Points, in no order, along strands that fork, close into loops and pass close to each other.
(in the rows, 128 means zero)
Points whose rows are less than 86.5 apart are linked; no others are.
melal: [118, 116, 138, 138, 130, 154, 120, 124, 167, 113, 126, 156, 113, 136, 127, 127, 150, 123, 96, 85, 99, 137]
zeli: [118, 84, 158, 177, 124, 146, 91, 107, 102, 60, 121, 123, 111, 73, 92, 115, 164, 136, 100, 199, 131, 135]
Vos: [162, 106, 117, 119, 124, 137, 163, 152, 109, 174, 129, 106, 159, 148, 170, 126, 148, 117, 134, 119, 131, 113]
sapi: [157, 115, 127, 136, 115, 132, 127, 127, 169, 137, 119, 138, 132, 174, 140, 130, 155, 85, 115, 94, 147, 146]
Saliz: [123, 166, 116, 95, 135, 119, 128, 166, 77, 139, 123, 153, 117, 59, 139, 99, 135, 175, 91, 174, 116, 149]
Filu: [149, 140, 107, 132, 141, 106, 125, 134, 174, 118, 134, 81, 127, 187, 105, 98, 111, 87, 152, 122, 185, 161]
mus: [113, 115, 156, 162, 135, 128, 80, 122, 95, 86, 106, 135, 113, 93, 85, 178, 130, 143, 124, 158, 72, 101]
Vafek: [137, 61, 159, 187, 110, 156, 113, 124, 123, 108, 117, 121, 130, 105, 134, 128, 132, 128, 107, 158, 130, 155]
guf: [111, 120, 153, 156, 125, 133, 86, 103, 110, 110, 109, 131, 113, 119, 101, 196, 95, 142, 134, 135, 79, 94]
bifas: [132, 85, 180, 179, 93, 167, 107, 121, 133, 100, 140, 137, 116, 102, 144, 107, 128, 121, 103, 148, 141, 156]
feza: [115, 176, 94, 94, 133, 107, 131, 122, 169, 131, 115, 101, 133, 176, 109, 120, 112, 120, 155, 105, 133, 112]
dusib: [120, 134, 127, 116, 116, 158, 121, 133, 139, 129, 117, 134, 120, 130, 138, 116, 139, 138, 95, 98, 100, 120]
Videk: [150, 145, 124, 111, 117, 137, 120, 120, 173, 163, 118, 114, 134, 166, 124, 107, 154, 79, 114, 92, 124, 109]
Roras: [125, 136, 93, 117, 141, 131, 179, 147, 86, 164, 155, 130, 157, 85, 160, 126, 101, 162, 164, 142, 144, 121]
lesuf: [124, 160, 118, 118, 150, 111, 113, 116, 212, 117, 156, 117, 100, 150, 88, 74, 130, 71, 134, 88, 181, 160]
lifa: [95, 150, 144, 156, 144, 139, 103, 122, 143, 74, 155, 187, 94, 104, 126, 118, 158, 136, 88, 107, 113, 159]
rol: [158, 89, 143, 145, 106, 167, 143, 138, 117, 140, 130, 117, 129, 130, 164, 97, 140, 127, 107, 132, 140, 154]
Feb: [119, 118, 156, 135, 130, 142, 117, 100, 85, 145, 122, 126, 131, 116, 89, 199, 104, 145, 143, 129, 71, 79]
vibob: [123, 131, 88, 150, 171, 115, 175, 157, 109, 145, 134, 139, 163, 108, 157, 148, 155, 179, 110, 157, 106, 123]
rino: [163, 139, 115, 118, 116, 135, 148, 132, 108, 159, 139, 93, 137, 148, 118, 132, 87, 118, 189, 127, 156, 108]
Lami: [135, 80, 118, 169, 150, 128, 124, 121, 98, 107, 119, 116, 144, 94, 105, 148, 157, 164, 104, 176, 108, 125]
Tef: [123, 132, 156, 157, 110, 128, 85, 96, 131, 107, 115, 147, 110, 140, 105, 178, 80, 126, 158, 112, 102, 106]
zuruk: [145, 50, 163, 188, 125, 117, 116, 131, 148, 94, 102, 144, 145, 117, 149, 162, 129, 116, 108, 166, 135, 169]
fitim: [130, 86, 107, 186, 150, 120, 134, 124, 131, 105, 112, 136, 138, 129, 123, 173, 155, 156, 101, 157, 106, 142]
venud: [167, 100, 129, 120, 117, 145, 158, 152, 112, 166, 125, 113, 151, 128, 174, 93, 153, 127, 118, 124, 146, 138]
Tur: [139, 136, 117, 132, 123, 124, 128, 122, 156, 104, 140, 89, 121, 172, 98, 85, 80, 110, 153, 131, 191, 162]
gid: [109, 123, 96, 131, 168, 123, 155, 145, 91, 143, 129, 126, 156, 88, 126, 145, 168, 174, 107, 145, 85, 103]
nadif: [113, 104, 115, 121, 167, 132, 158, 137, 89, 168, 139, 121, 180, 101, 135, 161, 177, 139, 126, 133, 82, 90]
Visus: [145, 108, 161, 157, 95, 171, 124, 122, 141, 118, 140, 141, 109, 130, 150, 84, 126, 110, 104, 133, 167, 177]
Rikag: [112, 164, 157, 131, 108, 137, 105, 115, 135, 72, 173, 166, 86, 122, 127, 77, 110, 120, 122, 106, 164, 169]
fuvo: [141, 125, 131, 137, 140, 116, 123, 112, 209, 101, 154, 138, 106, 154, 98, 88, 129, 73, 131, 94, 206, 176]
lege: [118, 147, 115, 85, 121, 130, 149, 151, 121, 178, 116, 129, 140, 90, 164, 98, 139, 155, 121, 129, 118, 109]
Galik: [122, 103, 133, 106, 137, 156, 139, 121, 91, 164, 121, 100, 149, 100, 126, 149, 159, 134, 112, 117, 77, 87]
Maz: [88, 174, 111, 80, 121, 118, 129, 140, 160, 143, 98, 156, 114, 116, 155, 90, 130, 154, 96, 112, 123, 134]
pado: [134, 129, 149, 95, 122, 157, 128, 120, 94, 162, 127, 118, 136, 111, 122, 141, 133, 129, 126, 109, 85, 79]
lanek: [128, 157, 94, 118, 151, 97, 124, 115, 187, 132, 124, 83, 133, 194, 87, 151, 126, 82, 160, 104, 139, 120]
Poto: [91, 120, 131, 152, 150, 141, 106, 120, 166, 85, 129, 176, 107, 109, 115, 130, 165, 139, 82, 93, 94, 146]
lupid: [145, 160, 140, 125, 124, 141, 98, 89, 151, 153, 110, 101, 121, 172, 88, 157, 108, 92, 163, 105, 119, 89]
Relon: [139, 136, 122, 140, 102, 153, 130, 121, 127, 116, 132, 119, 113, 146, 120, 108, 90, 127, 150, 129, 170, 148]
futu: [127, 135, 164, 97, 130, 148, 115, 103, 89, 170, 132, 120, 135, 124, 93, 169, 113, 128, 137, 114, 65, 70]
Gokeg: [113, 171, 134, 107, 115, 132, 109, 168, 89, 106, 124, 153, 93, 86, 144, 89, 128, 155, 94, 157, 119, 159]
sodu: [90, 187, 123, 59, 100, 103, 122, 149, 115, 117, 109, 133, 93, 121, 144, 81, 92, 157, 138, 142, 142, 136]
mina: [152, 161, 130, 106, 126, 126, 128, 103, 142, 181, 129, 90, 145, 178, 109, 155, 126, 91, 160, 112, 116, 83]
Sikur: [155, 78, 160, 139, 124, 128, 131, 95, 86, 176, 129, 108, 166, 132, 121, 189, 114, 121, 156, 131, 101, 90]
vure: [93, 176, 105, 72, 117, 112, 115, 126, 173, 127, 115, 145, 102, 138, 129, 76, 125, 121, 109, 98, 146, 134]
Zev: [152, 54, 172, 177, 113, 113, 108, 125, 172, 94, 109, 158, 147, 130, 148, 169, 116, 90, 116, 139, 145, 166]
rezu: [156, 88, 124, 129, 130, 130, 181, 140, 84, 182, 153, 123, 175, 123, 159, 152, 132, 113, 158, 124, 126, 99]
vin: [93, 188, 107, 51, 110, 89, 133, 172, 94, 120, 114, 134, 98, 103, 139, 107, 83, 164, 151, 153, 131, 132]
Medam: [101, 117, 109, 163, 154, 132, 107, 125, 132, 80, 113, 154, 111, 114, 100, 136, 177, 153, 76, 132, 86, 139]
Barur: [136, 53, 114, 152, 158, 120, 139, 104, 84, 126, 125, 93, 162, 99, 107, 163, 193, 149, 121, 182, 106, 114]
novom: [133, 139, 99, 107, 143, 94, 174, 147, 126, 156, 132, 93, 166, 177, 163, 112, 104, 124, 174, 135, 186, 127]
Fir: [163, 139, 101, 108, 123, 119, 166, 146, 109, 171, 143, 85, 151, 139, 147, 101, 104, 117, 181, 146, 182, 122]
nuvub: [146, 122, 104, 105, 133, 125, 178, 146, 94, 167, 149, 123, 157, 113, 162, 104, 95, 146, 173, 142, 164, 131]
vika: [165, 136, 131, 122, 130, 105, 142, 112, 122, 180, 124, 102, 156, 185, 125, 172, 135, 81, 151, 114, 115, 82]
vav: [112, 122, 151, 179, 126, 129, 78, 126, 109, 70, 130, 147, 103, 91, 100, 149, 132, 139, 112, 158, 90, 116]
Vap: [112, 145, 152, 150, 123, 147, 101, 130, 131, 81, 155, 169, 92, 106, 126, 103, 124, 137, 96, 119, 132, 161]
fitiv: [88, 166, 91, 78, 129, 86, 159, 131, 161, 165, 107, 125, 148, 139, 177, 96, 121, 158, 135, 131, 152, 129]
momu: [109, 169, 113, 98, 133, 125, 109, 123, 190, 107, 132, 145, 104, 148, 117, 72, 133, 102, 119, 78, 161, 145]
bago: [157, 145, 105, 127, 135, 99, 121, 131, 173, 138, 128, 83, 138, 194, 106, 150, 127, 79, 158, 115, 168, 138]
Suf: [110, 106, 173, 181, 120, 128, 75, 118, 110, 39, 136, 144, 106, 80, 99, 127, 163, 129, 107, 181, 118, 132]
bipu: [102, 180, 135, 95, 110, 129, 115, 159, 111, 89, 132, 156, 82, 121, 138, 83, 103, 143, 125, 129, 136, 153]
dufu: [156, 69, 129, 156, 139, 129, 159, 136, 85, 146, 141, 120, 167, 119, 154, 174, 145, 132, 139, 142, 121, 117]
vuta: [124, 115, 93, 178, 160, 119, 155, 140, 129, 118, 127, 145, 147, 133, 139, 167, 158, 174, 102, 143, 103, 139]
vaduv: [145, 136, 130, 129, 104, 147, 124, 128, 114, 129, 128, 101, 108, 144, 117, 135, 86, 129, 159, 129, 146, 119]
fov: [111, 153, 90, 88, 136, 88, 170, 130, 159, 151, 121, 112, 148, 172, 165, 103, 108, 152, 144, 123, 160, 136]
Vur: [111, 158, 107, 84, 123, 116, 143, 154, 94, 159, 115, 141, 127, 62, 156, 107, 139, 176, 109, 157, 122, 127]
puvur: [121, 183, 127, 59, 112, 118, 123, 171, 68, 126, 125, 139, 103, 87, 128, 126, 89, 153, 157, 145, 106, 122]
Goto: [139, 97, 126, 143, 117, 140, 125, 119, 177, 120, 130, 158, 115, 155, 132, 122, 134, 99, 113, 83, 138, 157]
Kat: [115, 133, 133, 128, 145, 120, 133, 99, 193, 95, 169, 173, 85, 136, 108, 94, 106, 102, 127, 82, 195, 177]
bada: [137, 49, 131, 163, 150, 112, 147, 119, 79, 142, 123, 108, 170, 116, 135, 193, 166, 132, 138, 162, 104, 114]
Biziz: [111, 149, 112, 101, 124, 135, 143, 137, 152, 157, 103, 130, 129, 121, 163, 109, 142, 146, 101, 106, 108, 116]
rabe: [110, 183, 148, 101, 114, 121, 100, 131, 132, 68, 155, 150, 82, 134, 123, 72, 96, 112, 135, 110, 168, 159]
kes: [157, 95, 143, 137, 122, 117, 143, 104, 117, 164, 123, 119, 165, 175, 129, 193, 117, 109, 155, 119, 103, 83]
nuda: [133, 152, 149, 134, 107, 142, 97, 101, 139, 126, 117, 136, 110, 155, 95, 163, 102, 103, 145, 95, 96, 85]

A fork is a point with three links, a tip a point with one. Leave the first point through the second and follow the links. Name the first fork or tip that comes.
bipu, Gokeg -> Biziz
Maz, vure -> Kat
Filu, Tur -> Fir
vuta, vibob -> guf
Biziz, lege -> bipu
Relon, Tur -> feza
vibob, vuta -> Zev
Tef, nuda -> Sikur

A piece is all that can be reached along the links. How many separate loops has the piece of each point below (a circle has one, a figure eight two, a Y none), and how many tips (points with one link)?
lupid -> loops 0, tips 3
lanek -> loops 0, tips 3
Vap -> loops 1, tips 4

Name the points in between on the shortest way along the links from the first point to the second, in order.
rabe, lesuf -> bipu > Gokeg > Saliz > Vur > lege > Biziz > Maz > vure > momu
Vos, Zev -> venud > rol > Visus > bifas > Vafek > zuruk
Feb, dufu -> futu > pado > Galik > nadif > gid > vibob > vuta > fitim > Lami > Barur > bada
Relon, fitiv -> vaduv > rino > Fir > novom > fov
Suf, lupid -> vav > mus > guf > Tef > nuda
vure, Videk -> Maz > Biziz > dusib > melal > Goto > sapi
